A landscape with many valleys, sampled at points; each row gives a point and its height.
From any point a ball rolls to the lowest of the 2 points nearest to it. It stops when none of these is lower. Distance is the straight distance between rows; heights are no part of it.
(1308): [124  83 116  69  97 117  85  78  75 119 106  96 107  89 100 135  64  62
 124  97 102 110 114  97 100  84  92 127  96  73 134  86 101  52  88]  height 668
(929): [101  90  97  73  60  60  79  78  92  81  70  87  76  68 121  74 113  87
  66  78 109 105  67 115  58 124  71 100 105 100 102 105 122 126 114]  height 733
(1303): [ 74 127  84  89 118  84 121 128 140  83 120  94  92 111 107  84 129 106
  85 113  99  94 110 132 130 131  98  77 117 125  67 108 101 129 102]  height 272
(1593): [116  97 108 109 130 134 109 106 130 119 150 101 108 134  86  99  72  68
  76 132 101  66 139  86 153 114  66  84 103 108 108 117  92  89  76]  height 566
(27): [104  88  71 120  93 104  96 122  88  95 163 114 124  80 101 109  76 104
  80 142 115  49  91  90 111  96 100 114 105  93 115 119  95  84 102]  height 704
(1090): [105  98 107 109 100  99  82  84 111 121  69 101 105 105  89  93 114  99
 111  83  98 115 101  93 105 107 105 110  97 108 101  89  98 127 103]  height 126
(704): [ 91  84 157 104 116 138  50  98 118  69 107  77  91 104  92 128 117  67
 121  90 144 105  87  76  87 124  91 111 122 100 148 107 110 110  56]  height 500
(1359): [130  76  88  88  90  73  93  68  92 137  85 102  95  68 104  79  88  72
  95  89  85  91 102  97  94 102  92 119  94  90 112  98  93 110 109]  height 621
(1084): [ 78 118  69 129  73  84  96 122 116  77 114 102  91  75 107  61 115 123
  51 111 119  81  68  95  67 124  93  83 107 113  89 139 138 155 108]  height 519
(290): [123 105 113  75  74  62 121  82 133 100  62  69 110  81  98  96  91  84
 104  71  73 118  91 109 133  98  70  88  99 112  62  93 111  92 111]  height 130
(267): [ 94 124  56 148  71 115 124 128 109  89  73 119 117 112  88  84  98 160
  72 110 106 112  82 114  86  70 123  78 100  92  84 123 117 100 101]  height 404
(1123): [ 74 105 135  95 106 119  65 109  91  74  87  69  97  97  99 155  95  83
 114  72 130 121  59  86  59 126  92 115  79 122 122  99 117  78  68]  height 458
(157): [101 101 106  90 117  89  93  85  96 113 109  98  71 124 107  73 115  70
  70  96 101 100 113  89 106 143  69  94 106 106 114 107  93 116  80]  height 705
(804): [128 111  75 107  85  78 136  97 124 118  97  93 106 114  90  79  75 101
  74 105  77 100 108 102 150  90  92  74 105 105  63 115 110  97  95]  height 242
(1388): [108  63  98 114  92  95  94 104  73 108 121 119 128  54  97 115  89 118
 133 120  94  54  93  90  92  68 127 135  97  98 114  81  73  89 139]  height 642
(744): [ 71 125  75  99 113  68 138 117 111 107 105  94  92 105 106  90 107 108
  70  93  85  90  98 108 117 121 112  84  99 117  48 117  94 112 113]  height 244
(492): [ 95  99 119 111  86  89  58  80 123  95  63  92  85 102  90  70 131  90
  75  71 113 123  79  98  74 141  78  95  93 118 112 104 131 157  96]  height 502
(1347): [137  62 102  82 109  83  91  68  85 138 120  99  93  78 104  75  80  50
  87 105  88  69 116  85 105 116  69 118 100  96 128 101  86 104  92]  height 614
(1434): [100  86 133  49  82  65 107  84 116  68  96  76 120  48 118 106  87  84
 126  65  80  98  78 107 102 106  71 114  98 115  79  72  89  76 125]  height 726
(853): [156  79  93 101 101  90 108  71 112 146  97  91 102  93  90  82  64  58
  91 107  78  80 123  81 134  97  68  91  97 102 110 100  92  98  88]  height 604
(161): [103  87 113  66  58  63  91  79 110  77  79  77  99  50 120  98  95  83
  97  82  98 102  66 114  84 110  69 109 108 100  89  91 106 104 125]  height 731
(379): [124 125 120 121  73 113  69  80 118  74  68  94  86  92  84 104 112  83
  87  97 127 128  71  94  84 108  64  98  77  90 148 113 151  99  71]  height 466
(1533): [ 77 100 132  87 128 117  79 102 111  80 117  84  86 123 111 111 131  96
 117  99 123 110 105  96 105 128  92 107 128 108 111  88  85 114  93]  height 309
(200): [ 87  84 104  96 124  66  92  98  72 101 125 100  76  97 105  74 123  74
  77  86  93  75 102  87  90 136  84 100 114 117  92 111  91 138  96]  height 710
(1311): [ 69 123  90 120 100 129 122 149 112 108 105  88 144 120  84 141  72 125
  98  97  97 110  99  97 127  95 128  88  64 132  49 104 117  66  85]  height 386
(1377): [121 123  77  80  75 111 113 106  58  93  95 105  82 125 105 106  75 107
  70 113 121 128  83 101  83  88  87  81  93  72 142 116 118  51  63]  height 797
(173): [105 103  85 156  77 114  79  97 135 111  94 109 126  94  74  84  95 114
  87  99 112  83  84  81 109 101 105 103  86 109 102 118 119 132  99]  height 158
(158): [103  70  99 103  90  87  97  89  85 110  89 123 119  50 107  94 108 118
 141 106  81  88  98 110  72  61 132 128  94  85 111  70  82  99 147]  height 630
(304): [124 106  78  97  95  68 147  91 102 125  75 102  85 112  93  76  95 119
  82  90  57 116 115 111 134  78 114  80 107  92  50 107  94 111 111]  height 265
(1406): [ 93 110  91 132 126  89 110  92  91 124  96 138  85 121  78  82 122 118
 109 102  86  84 128  96 109  92 140 104 108  99 101 100  72 155 120]  height 363
(1358): [109 111  74  83  93 101 134 122  77 108 125 100 103 137 102 113  65 103
  70 117  88 110 112 103 137  86 100  79  89  95  73 116 100  50  77]  height 558
(386): [120  72  89  95  90  84  94  74  99 133  65 112 109  64 101  83 100  95
 132  82  86 111 109 107  79  77 116 126  88  86  97  86  95 109 134]  height 625
(265): [ 97  97 127 118 106 138  62  95 113  96 109 107  98 116  91 114 104  91
 105 106 136 104  96  77  94 113 102 114 115  89 149  98 115 116  70]  height 514
(311): [136 104  60 114  80 101 128  91  80 115 110 139  96 107  94  74  85 119
  73 125  84  91 114 109 110  61 102  94 112  59 116 112  99  91  98]  height 308
(653): [ 93 108  93 106  70 100  87  96  97  91  76  97 118  83  99 115  94 117
 108  94 110 114  75 103  90  84 102 103  95  98 108  88 114  85 108]  height 172
(1095): [ 79 108 115 115 125 104  92 102 143  74  99 112  90 121  98  88 160 126
 133 114 106 108 123 116 121  97 120  97 135 100  83  73  88 149 127]  height 262
(60): [ 64 115  93 106 105  90  94 110  68  97  95 110  79 104 111 102 118 125
  94  94 102 107  88 103  62 103 124  99 101 109 101  98  87 111 113]  height 314
(1507): [126  76 122 101 114 106  93  91 117 118  90 106 120  90  89 106  99 101
 154  94  85 102 123  95 124  78 120 126  97 103  92  63  75 111 121]  height 401
(1437): [ 72  92 116 111 151 117 107 136 125  89 153 104 117 104  90 114 121 107
 128 122 102  56 124 108 132 116 122 115 112 125  79 101  66 122 119]  height 427
(596): [107  84  91  99  91 116  58  81  56  98 120 129  86  73 117  86 105 101
 104 128 123  95  97 102  37  90 107 125 114  62 167 100 110 108 102]  height 499
(994): [ 84 104 110  86 109  83 110  99  84 126  63  95  96 100  99 105  96 102
 102  48  72 131  96  88  87 119 120 107  66 115  66  85  88  98 105]  height 202
(247): [122  95 103 111  65  97  86  88 120  88 100  91 136  68  83 124  83  91
 124 106 110  88  81 101 117  80  84 116 105  97 110  93 111  81 107]  height 217
(1425): [ 72 129  94 112  92 126  98 138 126  66  96  83 102 116 105 133 104 138
 120 112 139 121  74 113  85  92 119  78  98 116 106 100 133  80  89]  height 381
(858): [ 87 111 121  65 135 103 124 113  86  95 123 101  82 138 112 113 110  98
 113  97  82 117 131 104 130 107 104  93 104  99  75  77  72  73  99]  height 307
(637): [ 69 109  64 133  82  78 100 121  67  92 115 107  90  69 103  80  98 124
  58  98 107  68  61  86  48 100 112  94 108 102  92 132 116 134 113]  height 537
(347): [ 80  76 123  61 132  67 109  94  61 113 111  92  83  81 117  96 103  75
 109  62  63  89 111  86  80 125 101 118  82 114  75  83  65 103 111]  height 703
(165): [ 77 100  92 121  93  94 108 120 132 112 102  82 144  81  90 118  87 101
  98  78  98  82  82  82 112 117 111 112  76 136  50 119 103 107 100]  height 247
(1287): [151  65 100  91 109 119  91  77  91 127 116 122 108  96  96 107  79  86
 137 126  95  88 135 100 128  59 110 126 114  64 131  76  90  89 108]  height 651
(1224): [107 110  73 108  99  68 121  92 110  95 118 121  83 101 101  65 118 104
  76 116  83  77 109 110 124 103  99  87 121  89  89 111  93 127 116]  height 346
(1214): [120 114 100 133 102 114 101  80 140 112  61 121  87 146  75  50 136 122
  93 109  89 135 126 103 123  85  99  73 106  90  98  96 119 151  98]  height 222
(574): [ 95  93  85  64 102  59 139  99  82 103 124  80  99  82 128 107  79  75
  72  94  72  70  88  90 112 119  76  96  93  99  62 111  84  72 108]  height 730
(144): [121 112  84  93  60  65 133  96 142  96  84  74 131  68  99 102  72  97
  87  90  80  91  75 112 131  89  83  83 104 108  46 113 129  90 120]  height 155
(231): [131 133 132 134  90 114  86  90 138  82  68  82 103 107  71 116 104  86
  95  93 122 133  90  98 120  95  74  91  83 104 115 109 147  88  64]  height 459
(65): [ 85 122  82  77  98 119 135 148 108  75 134  86 124 108 107 137  76 121
  97 137 101 106 104 134 136  91 102  74 100 116  80 103 123  50  80]  height 488
(727): [109  71  91 114  83  84  82 107 104  95 139 100 132  57 100  96  96  98
 103 120 110  50  83  90 105  97  92 121 112 105 103 108  94 108 116]  height 679
(1553): [134 107 112 134 110 132 105  96 136 132 113  97 110 131  65  92  71  78
  83 119  98  91 133  73 149  96  69  83  93 109 111 106 111 105  75]  height 547
(22): [ 78 129  77 145  94 128 104 130 102 112  77 112 120 135  78 109  93 141
  73  85 123 117  86  88  94 102 131  89  72 120  85 126 114 104  84]  height 367
(707): [ 83  85 127  88 115  86 101  96  73 109  86 107 114  63 118  98  82 118
 138  60  71 106 103  90  71  88 143 122  66 111  84  54  78  82 127]  height 716
(567): [ 74 121 103  55 131 105 124 126  78  79 136  85  71 139 139 124 107  96
  94 113 106 113 110 105 106 123  88  81  99 107  91  93  83  58  81]  height 345
(427): [102 105  59 128  75  97 113  95  72 104 100 142  86  86  99  64 101 123
  63 115  89  81  85  97  56  80 109 104 107  69 130 128  99 122 109]  height 527
(1295): [124 110  83  85  80 103 123  96  69 109  65 106  87 125  96  90  85 109
  78  93  96 147  99 115  96  85  98  90  93  75 115 104 115  68  80]  height 804
(1230): [106  92 110  82 113 113  84  95  83  99 142  92  88 124 107 100  92  66
  76 113 114  80 109  84 109 130  60 103 109  92 128 108  92  89  69]  height 698
(35): [123  66 138  63  85  79  90  73 125  82 104  74 124  52 102  90 105  72
 140  91  90  79  92 108 119 103  58 119 116 108 103  83  82 100 123]  height 722
(992): [ 97 135  98 152  90 137  97 119 122  94  68 108 112 139  66 112 101 137
  92  94 132 140  86  86 104  94 119  85  78 102 109 117 139 110  72]  height 374
(312): [146  83 142 113  98 119  83  68 141 101  83  84 124  78  69 124  92  67
 155 100 102  97 118  99 136  68  83 116 110  91 117  78 103  92  87]  height 429
(793): [124  78  96 100 110 130 102 101  66 133 115 127 112 105  88 125  69 112
 120 123  93  94 128  96 111  52 131 121  98  70 119  80  83  68 105]  height 638
(1498): [119  98  90 105 111  87 123  91  89 150  60 107  91 111  85  86  98 109
 103  75  61 121 129 100 114  83 131 100  89 101  65  93  82 122 109]  height 284
(1086): [ 59 105 115  60 124  88  99 122  61  74 129  82  70 112 136 117 111  93
  99  90 101 105  88  92  69 133  83  98  96 120  92  93  82  77  89]  height 389
(1513): [ 90 110  98 100 101 108 100 106  73 117  27 105  85 124  98  95 110 125
 103  58  96 161  94 115  46 102 131  96  70  95 103 102 111  84  97]  height 278
(1088): [120 102 102  97  73 105  67  65 107  98  55 111  84  94  99  76 109  78
  86  87 110 136  88 112  64 111  74 104  84  78 146 110 138 117  95]  height 472
(1408): [ 76 129  80 113 110 100  99 125 144  67 129 116  89 108 104  73 136 129
  90 137 116  88 104 128 115 121 106  79 124 119  93 112 114 154 106]  height 292
(1119): [ 98  76 133  61 134  88 105  90  80 118  96 102 102  79 111 103  90  87
 140  55  67 110 118  85  89 107 117 131  69 115  78  59  64  92 116]  height 709
(1140): [ 76  95  84 139  92  95 103 118  71 119  95 113 122  73  93 118  88 137
 102  97  92  73  81  87  70  77 147 113  85 101  89 102  81  92 123]  height 591
(1687): [ 69  91 136  98 128 137 102 127 131  88 131  65 148  99  92 139  95  84
 127  85 107  73 107  87 128 123  93 107  77 140  72 112  85  89  83]  height 667
(458): [105 115  95 129 116  98 107  91 148  95  97 123  89 132  87  62 146 120
 108 123  95 106 130 113 141  91 107  78 129  98  85  90 100 151 120]  height 241
(1351): [115 103  71 133 104 103 117  96  87 110 119 149  91 113  81  77 104 124
  96 128  82  80 122 104 115  68 131  98 113  73 112 107  81 120 119]  height 339
(505): [110 103 122  83  80  82 107  89 140  77  73  87 118  89  98  94 112 109
 134  80  84 125 103 117 127  88  88  97 108 109  68  69 103 103 125]  height 108
(335): [ 82 106  75 141  88 121  88 105  68  95  77 132  95  98 104  92 116 149
 108 115 113 100  88 111  36  75 135 107 102  84 131 104  95 110 105]  height 382
(1495): [ 68 107 139  82 125 104  87 112 134  60 109  90  80 110 115 100 151 119
 134  97 116 113 105 113 101 121 105 101 136 113  92  73  84 134 118]  height 285
(352): [ 96  99 101  81 102 103 100  95  70 124  91  92 103 115 103 125  74  70
  84  76  93 106 100  80 105 116  86 107  71 106  96 102  94  69  76]  height 697
(1019): [ 84  90 123  64 120  98  76 104  90  64 149  81  76 101 123  92 130  87
 105 110 122  87 103 107  89 130  68 101 141 108 116  98  86 114  92]  height 338
(1522): [137  93  83  82  94  56 129  72 122 116 112  99  81  87 113  61  98  80
  68 114  75  70 113 102 135 107  69  82 126  90  87 105  92 114 117]  height 361
(870): [ 75 119  68 102  97  75 113 125 130  57 135 116  92  74 116  82 123 124
  94 144 102  69  97 142 109 105 108  82 131 114  83 106 103 137 134]  height 313
(1392): [ 97 124  61 132  86 112 121 121 103  95 120 126 106 108  98  88  92 134
  67 122 106  87  92 100 107  88 116  87 101  93  97 123 106 101 101]  height 368
(1007): [ 90 102  79 103 100 113 122 128  80 111 131  97 129 117 100 142  55  96
  80 109  97  81 104  86 124  91 103 101  69 110  70 116  93  49  86]  height 599
(499): [135  93  96  98  61  73 110  87 129 101  95  73 135  59  92 114  67  74
 102  92  88  76  76  96 128  88  73 104 100 103  79 110 110  77 106]  height 192
(1660): [104 114  94  52  89  73  98  82  88  69 104 107  51 108 136  74 130  95
  90 116 109 111 102 126  94 109  73  86 132  84 123  87  95 111 108]  height 739
(1167): [ 86  76 117  99 118 123  56  93  69  97 126 121  85  94 118 110 119  99
 124 122 127 101 109  98  55  94 127 129 126  66 155  84  94 111  98]  height 484
(1574): [106 103 127 129 121 142  85  96 128 116 117 103 103 135  81 104  95  86
  95 108 117  90 123  71 128 114  89  96 102 105 125 101 106 117  74]  height 531
(764): [ 88 122  99 106  92 105  89 102 132  65  67 105  84 125 105  87 140 131
 113 106 125 135  91 119  95  94 103  80 113 104  94  90 116 127 112]  height 221
(28): [129  56 119  85 103  64  92  74 119 102 111  83 104  63 101  65 117  69
 112 107  88  61 107 101 118 110  68 110 129 113 103  98  75 131 126]  height 719
(1065): [108 100  91 129  91  86 101 102 145 118  96  91 130  92  85  89  93  98
  89  92  97  79  93  93 128 111  95 100  95 119  70 114 104 123 104]  height 201
(741): [ 88  97  90  84  90  79 114  94  71 127  47  85  99  81 108 105  85 106
  77  43  76 127  68  95  59 113 113 103  63 103  75 104 110  83 108]  height 232
(528): [ 89 122 107 113  60 109  99 110 137  45  66  83 112  97  96 115 112 136
 138 109 121 140  75 128  94  61 107  82 106 102  86  81 140  92 113]  height 112
(359): [ 91 117 113  89 115 125  84 105  82 108  45 105  79 137 100 116 112 111
 113  77 126 163  91 106  57 110 128  94  78  88 133  98 125  89  81]  height 305
(1257): [116 100 100 120 116 119  81  72 109 144  60 121  87 129  83  69 118  96
  96  83  93 131 127  95  95 111 112 104  85  94 118 100 111 137  91]  height 157
(570): [ 94 103  90  54  89  79 122 104  66  92 120  89  96  90 130 119  78  90
  90  95  85  97  89  95 100 105  84  95  97  97  87  90  87  45 102]  height 718
(1070): [104 112 101  61 116  89  97  77  77  98  89 119  51 125 130  77 133  88
 106 108 104 134 123 122  84 107  99  96 121  70 135  85  95 104 103]  height 744
(48): [ 90  95 118 103 121  92  99 102 114 123  87  87 110 106  90 107 105  95
 113  67  82 104 109  83 113 121 105 111  82 130  65  86  75 111 106]  height 164
(234): [ 98  66 112  60 104  91  93  90  60 129 105  83 106  82 109 124  68  48
 102  70  79  93 101  75  85 121  80 127  67 105  98  97  84  70  86]  height 687
(623): [ 77 109 114 110  98 139  73 121 115  65  99  97  85 126 108 137 111 127
 126 113 146 123  76  91  78  85 124  91 117  93 137  90 120  85  79]  height 417
(1396): [136  69 104  68  90 106  90  72  80 117 103 108 112  78 108 110  78  88
 144 107  90 118 121 116  93  57 107 127 103  55 131  72  99  58 120]  height 660
(718): [ 99 108  65 159  69 127  99 109  97 100  55 138 122 107  80  84 102 154
  90 103 109 112  79 103  58  64 129 100  96  85 109 111 112 108  96]  height 405
(283): [ 87  62 123  61 117  82  90  98  64 106 125  78 102  81 115 106 101  57
  98  71  89  72 104  82  91 132  71 119  95 119  89 103  74  93  90]  height 696
(1527): [102 115 106 114 103 121  80  76 131  89  52 121  80 134  91  65 156 113
 110 104 114 144 108 110  94  96 107  86 112  84 115  83 124 153 102]  height 203
(1159): [126  86  84  73  79  85 133  82  67 118  60 101  88 106 104  81  80 110
 102  92  68 151 114 130  92  64 108 100  96  68  91 100 102  66 103]  height 808
(1664): [146  75 103 113 118 106 106  86 129 135 110  93 120 102  83  92  80  70
 114 117  87  69 133  80 149  94  87  99 104 121  95  94  70 115 104]  height 594
(75): [114  94 111 116 112 122  60  53 138 122  48 116  85 124  87  58 137  84
 121  91 103 140 123 107  87 101 103 101  98  82 125  88 125 149 105]  height 181
(97): [ 65 122 108  90 115 130 134 154 102  79 126  83 129 122 107 138  77 133
 113 111  93 117 110 111 125  94 123  83  78 121  60  90 111  51  86]  height 440
(1108): [ 96  97  88 125  94 126  99 115  71 125 105 121 123 103  92 128  77 131
 105 106 102  91 102  92  96  68 133 114  86  92 103  92  84  77 105]  height 616
(266): [107 119 128  94 105 126  72  96  91  89  60  91  78 117  93 139 103  82
 112  85 138 152  80  95  72 102 110  99  78  77 148 103 140  72  57]  height 332
(1501): [ 99  96  82  78  88 105  93 107  50  92 153 103  93  97 124 123  73  84
  73 129 116  71  91  86  87 104  78 105 100  87 132 111  92  54  79]  height 758
(685): [ 58  96 120  81 107 106  69 121  63  80 109  75  88  99 120 130 107 102
 107  80 116 109  72  84  50 129  95 105  91 125 105  93  99  90  88]  height 428
(1113): [ 83 115 108  99  80  93 109 114 133  64  86  93 118  94 105 100 115 140
 131 100  95 124  93 125 109  77 111  84 110 105  67  72 109  93 134]  height 78
(121): [133 100  70 102 110  70 142  86  93 139 120 113  82 102  96  72  76  79
  58 114  66  60 117  83 133 100  93  87 104  91  85 118  84 117 103]  height 357
(150): [127  87 116  79  86  94  60  48 103 107  85  96  83  84 105  76 101  47
  99  94 113 120 104 107  73 117  64 117  98  78 157 100 126 102  91]  height 478
(1204): [ 84  87 149  86 125 128  82  93 115  85 127  53 127  96  90 132 100  56
 120  80 115  79 102  85 121 126  62 101  91 130  93 126  82  82  75]  height 678
(668): [110 105  68 100 129  68 151  86  70 150  79 114  74 109  90  85  82  88
  78  75  57  89 123  91 102  94 131  96  89  93  73 114  72 124 113]  height 306
(411): [ 88  97 113  68 128 104  99 105 117  76 157  78  98 101 111  92 123  76
  99 120 105  70 119 120 129 132  69  92 136 115  99 112  76 107  93]  height 365
(1272): [ 99  91 135  82 127 131  98  88 109  95 129  67 105 124  97 124  89  44
  89  97 116  81 115  83 130 129  55  94  96 116 115 122  92  72  55]  height 686
(1510): [112 102  73  94  94 106 110 106  65 104 160 126  95 101 110 106  70  93
  72 142  96  58 105  97 117  86  91 102 107  72 123 110  83  63  96]  height 732
(942): [ 78 125  91  93 133  89 133 119  98 107 116 105  81 143 104 104 110 101
  84  99  82 103 124 105 131 113 110  83  95 114  64 101  78  94  99]  height 276
(679): [ 58 119  80 134  97 109 105 139 106 112  95  96 133 102  90 125  89 131
  85  84 108  96  77  91  95 107 134  97  69 130  58 116 103  96  99]  height 312
(319): [ 90 128  60  99 100  91 127 122  84  76 137 122  78 113 116  91 103 123
  80 140 101  87 101 122 102  93 113  77 118  90 104 113  94  82 109]  height 316
(1235): [112  84 147  74 114 105  63  63 106 102  79  73  84  91  96 101 112  47
 111  77 114 119 109 100  89 136  63 113 105  98 143  94 112 105  77]  height 486
(40): [113 111  74  93  96 109 128 124 115  93 140  98 119 114  95 107  78 101
  85 139  95  85 118 121 157  99  93  82 112  99  79 113 112  67  88]  height 528
(1211): [ 81  88 137  84 113 131  60 105  79  74 121  70  96 110 101 142  99  61
 101  86 138 101  82  71  75 133  72 112  94 113 129 116 112  84  53]  height 480
(1220): [ 96  89 133  96 136 133 114 122 127 112 118  78 138 118  82 137  73  84
 127  82  83  80 129  78 143  98  97 109  69 129  54  96  69  80  94]  height 655
(1128): [ 73  90 116 104 111 140  61 116  92  76 123 117  74 116 122 128 113 121
 123 126 143 102  91  86  60  92 133 104 135  82 153  85 100  98  79]  height 455
(898): [ 83 133  67  86  82  89 112 123 110  60 107 106  71 112 128  88 119 140
  85 132 122 109  85 132  85  94 101  67 121 102 100 107 114  97 113]  height 268
(204): [104  94  76  98 100  80 128 108 113 120 125  75 120  93 106 104  70  73
  66  99  84  59  92  83 129 122  82  96  87 119  57 127 100  85  89]  height 742
(903): [158  68 121 102 111 112  97  71 135 128  76  84 120  90  79  97  93  73
 157 101  86 107 137 101 137  77  98 108 105 103 105  66  87 117 106]  height 416
(71): [107 105 112 159  88 142  64  88 141 107  86 114 117 111  68  87 114 107
  99 108 119 104  94  73 101 104  92 105  92  97 130 106 132 146  88]  height 109
(985): [ 90  86 135  96 109 102  49  88 101  91  87  78  94  97  94  97 126  79
 101  69 123 110  88  91  70 142  80 112 109 118 120 100 114 133  83]  height 495
(862): [ 99  99  79 102  83 104 117  97  67  80  72 127  93  96 113  78 116 140
 124 132  83 111 104 146  59  41 123  96 126  58 113  80  90  80 124]  height 234
(1107): [115 100  61  95  84  90 132  96  57  90 103 139  83 102 111  80  93 126
  92 131  78  96 116 133  88  52 111  89 129  54 123 103  87  70 111]  height 271
(838): [ 76  96 111 105 125 129 107 133  88 119 118  98 132 128  93 151  65 102
 106  90  92  85 118  72 120  90 111 112  55 118  66  95  77  70  93]  height 636
(1060): [ 90 111  67  90  81 105 105 112  40 101 114 108  82 102 124 107  77 104
  59 110 114  93  77  94  59  99  95  95  91  87 129 117  96  60  77]  height 782
(548): [ 82 105  92 127  82  86  69 106 109  91  96  92  93  92  96  66 118 103
  57  79 116  96  69  83  72 142  83  89  94 123  92 126 129 153  95]  height 509
(69): [ 98 103  90 100  86 103 103  93  85  97  59 113  99  97 103  92 113 132
 115  98  93 131  99 124  78  67 122  98 104  81 102  85  98  94 116]  height 207
(1328): [ 87  94  93 102 135 104 107 123 112  94 161 106 108 106  98  97 104  90
  93 130  98  56 122 110 136 124 100 103 114 113  88 118  77 112 101]  height 396
(1129): [ 99 102 111  54  92  98 115  99  57  99  93  85  96 106 115 127  70  86
 106  85  87 132  96  99  94  93  92  99  80  90 102  82 103  36  85]  height 707
(1101): [ 87  99  91 102  81  91 104  99  74 114  25 100  97  79 109  91  95 124
  99  57  87 141  74 121  32  94 125 102  74  89  95  98 112  79 119]  height 257
(317): [ 61 105  66 129  95  75 127 119  54 108  96 101 101  75 107 105  85 123
  70  91  88  64  66  93  54  92 132 100  93  99  79 124  88 107 124]  height 562
(1617): [140  88 101 114 120 111 112  90 149 115 136  98 110 101  82  68  88  76
  88 139  88  64 137  93 159 111  61  73 122 116 106 110  86 112 102]  height 583
(42): [ 93 121  95  82  76  92  93 101 134  50  99  91  82 106 117  89 127 111
 105 114 127 114  82 127 100 108  77  83 119 104 102  92 118 110 107]  height 239
(126): [ 85 114  65 127  91  70 117 107 128  82 100 117 100  85 100  71 122 131
  88 119  98  74  88 119 107  89 119  88 118 100  71 114 103 146 141]  height 330
(212): [102  98 103 111 119  99 109 100 107 109 101 119 103 110  85  99 119 124
 134 106  81 101 125 104 123  81 129 104 108  98  80  77  75 116 124]  height 384
(1555): [ 68 106 105 111 101 124  76 109  70 100  81 108  97 102 116 120 108 137
 119  99 115 114  87  98  47  91 137 110 101  92 125  80  97  89 103]  height 351
(1428): [ 94 132 115 131  97 134  98 130 115  71  66  90 101 141  80 136 105 140
 118  99 142 153  76  97  92  75 131  75  87  97 110 104 140  78  69]  height 340
(805): [122 116 138 108  83  98  91  83 133  78  60  72 113  87  75 130 107  86
 124  83 107 130  90 109 118  85  77 104  94 106  93  91 130  82  87]  height 451
(1393): [ 87  72  95 134 101  83  84 125  78  95 140 114 126  65  90 103 105 114
 113 120 106  44  90  88  86  90 130 122 106 112 101 101  83 120 135]  height 662
(1023): [ 55 119  85 108  99  70 113 124 102  82 101  93  84  86 118  93 117 126
  79  90 102  95  73 105  79 119 116  84 103 124  62 112  99 118 122]  height 277
(930): [115 106  67 106 127  74 156 104  87 130 114 117  81 120  84  91  81  94
  81 108  59  70 131  93 141  86 125  83 103  98  62 113  70 116 117]  height 331
(118): [ 99  79 110  76 107  55 104  91 102 104 108  84  88  77 108  77 120  82
  93  87  86  79  98 100 107 127  83 109 116 114  76  98  77 125 118]  height 715
(1545): [134 103 143 126  96 123  88  76 123 101  65  84 116  97  64 135  90  83
 137  94 105 132 109  98 126  65 103 118  92  88 110  87 129  86  72]  height 441
(1223): [108  68 140  68 102 114  75  82  74 117 106  81 118  68  97 137  69  50
 133  72  96 101  97  84  87 107  86 143  75  96 126  86  92  63  87]  height 676
(1379): [100  94  78 115  89 106  79  94  51 116 116 135  82  85 107  73 101 103
  68 109 108  94  95  88  45 104 103 116  97  74 149 124 105 118  92]  height 513
(919): [102 104  83  68  76  56 101  84  82  81 100 103  57  83 134  67 114  87
  60 105 106  93  82 112  80 119  71  89 123  89 107 113 104 120 110]  height 735

Where does a ball stop that starts at each point below?
(35) -> (71)
(1295) -> (744)
(1328) -> (1090)
(1396) -> (653)
(1070) -> (71)
(267) -> (1090)
(386) -> (744)
(805) -> (653)
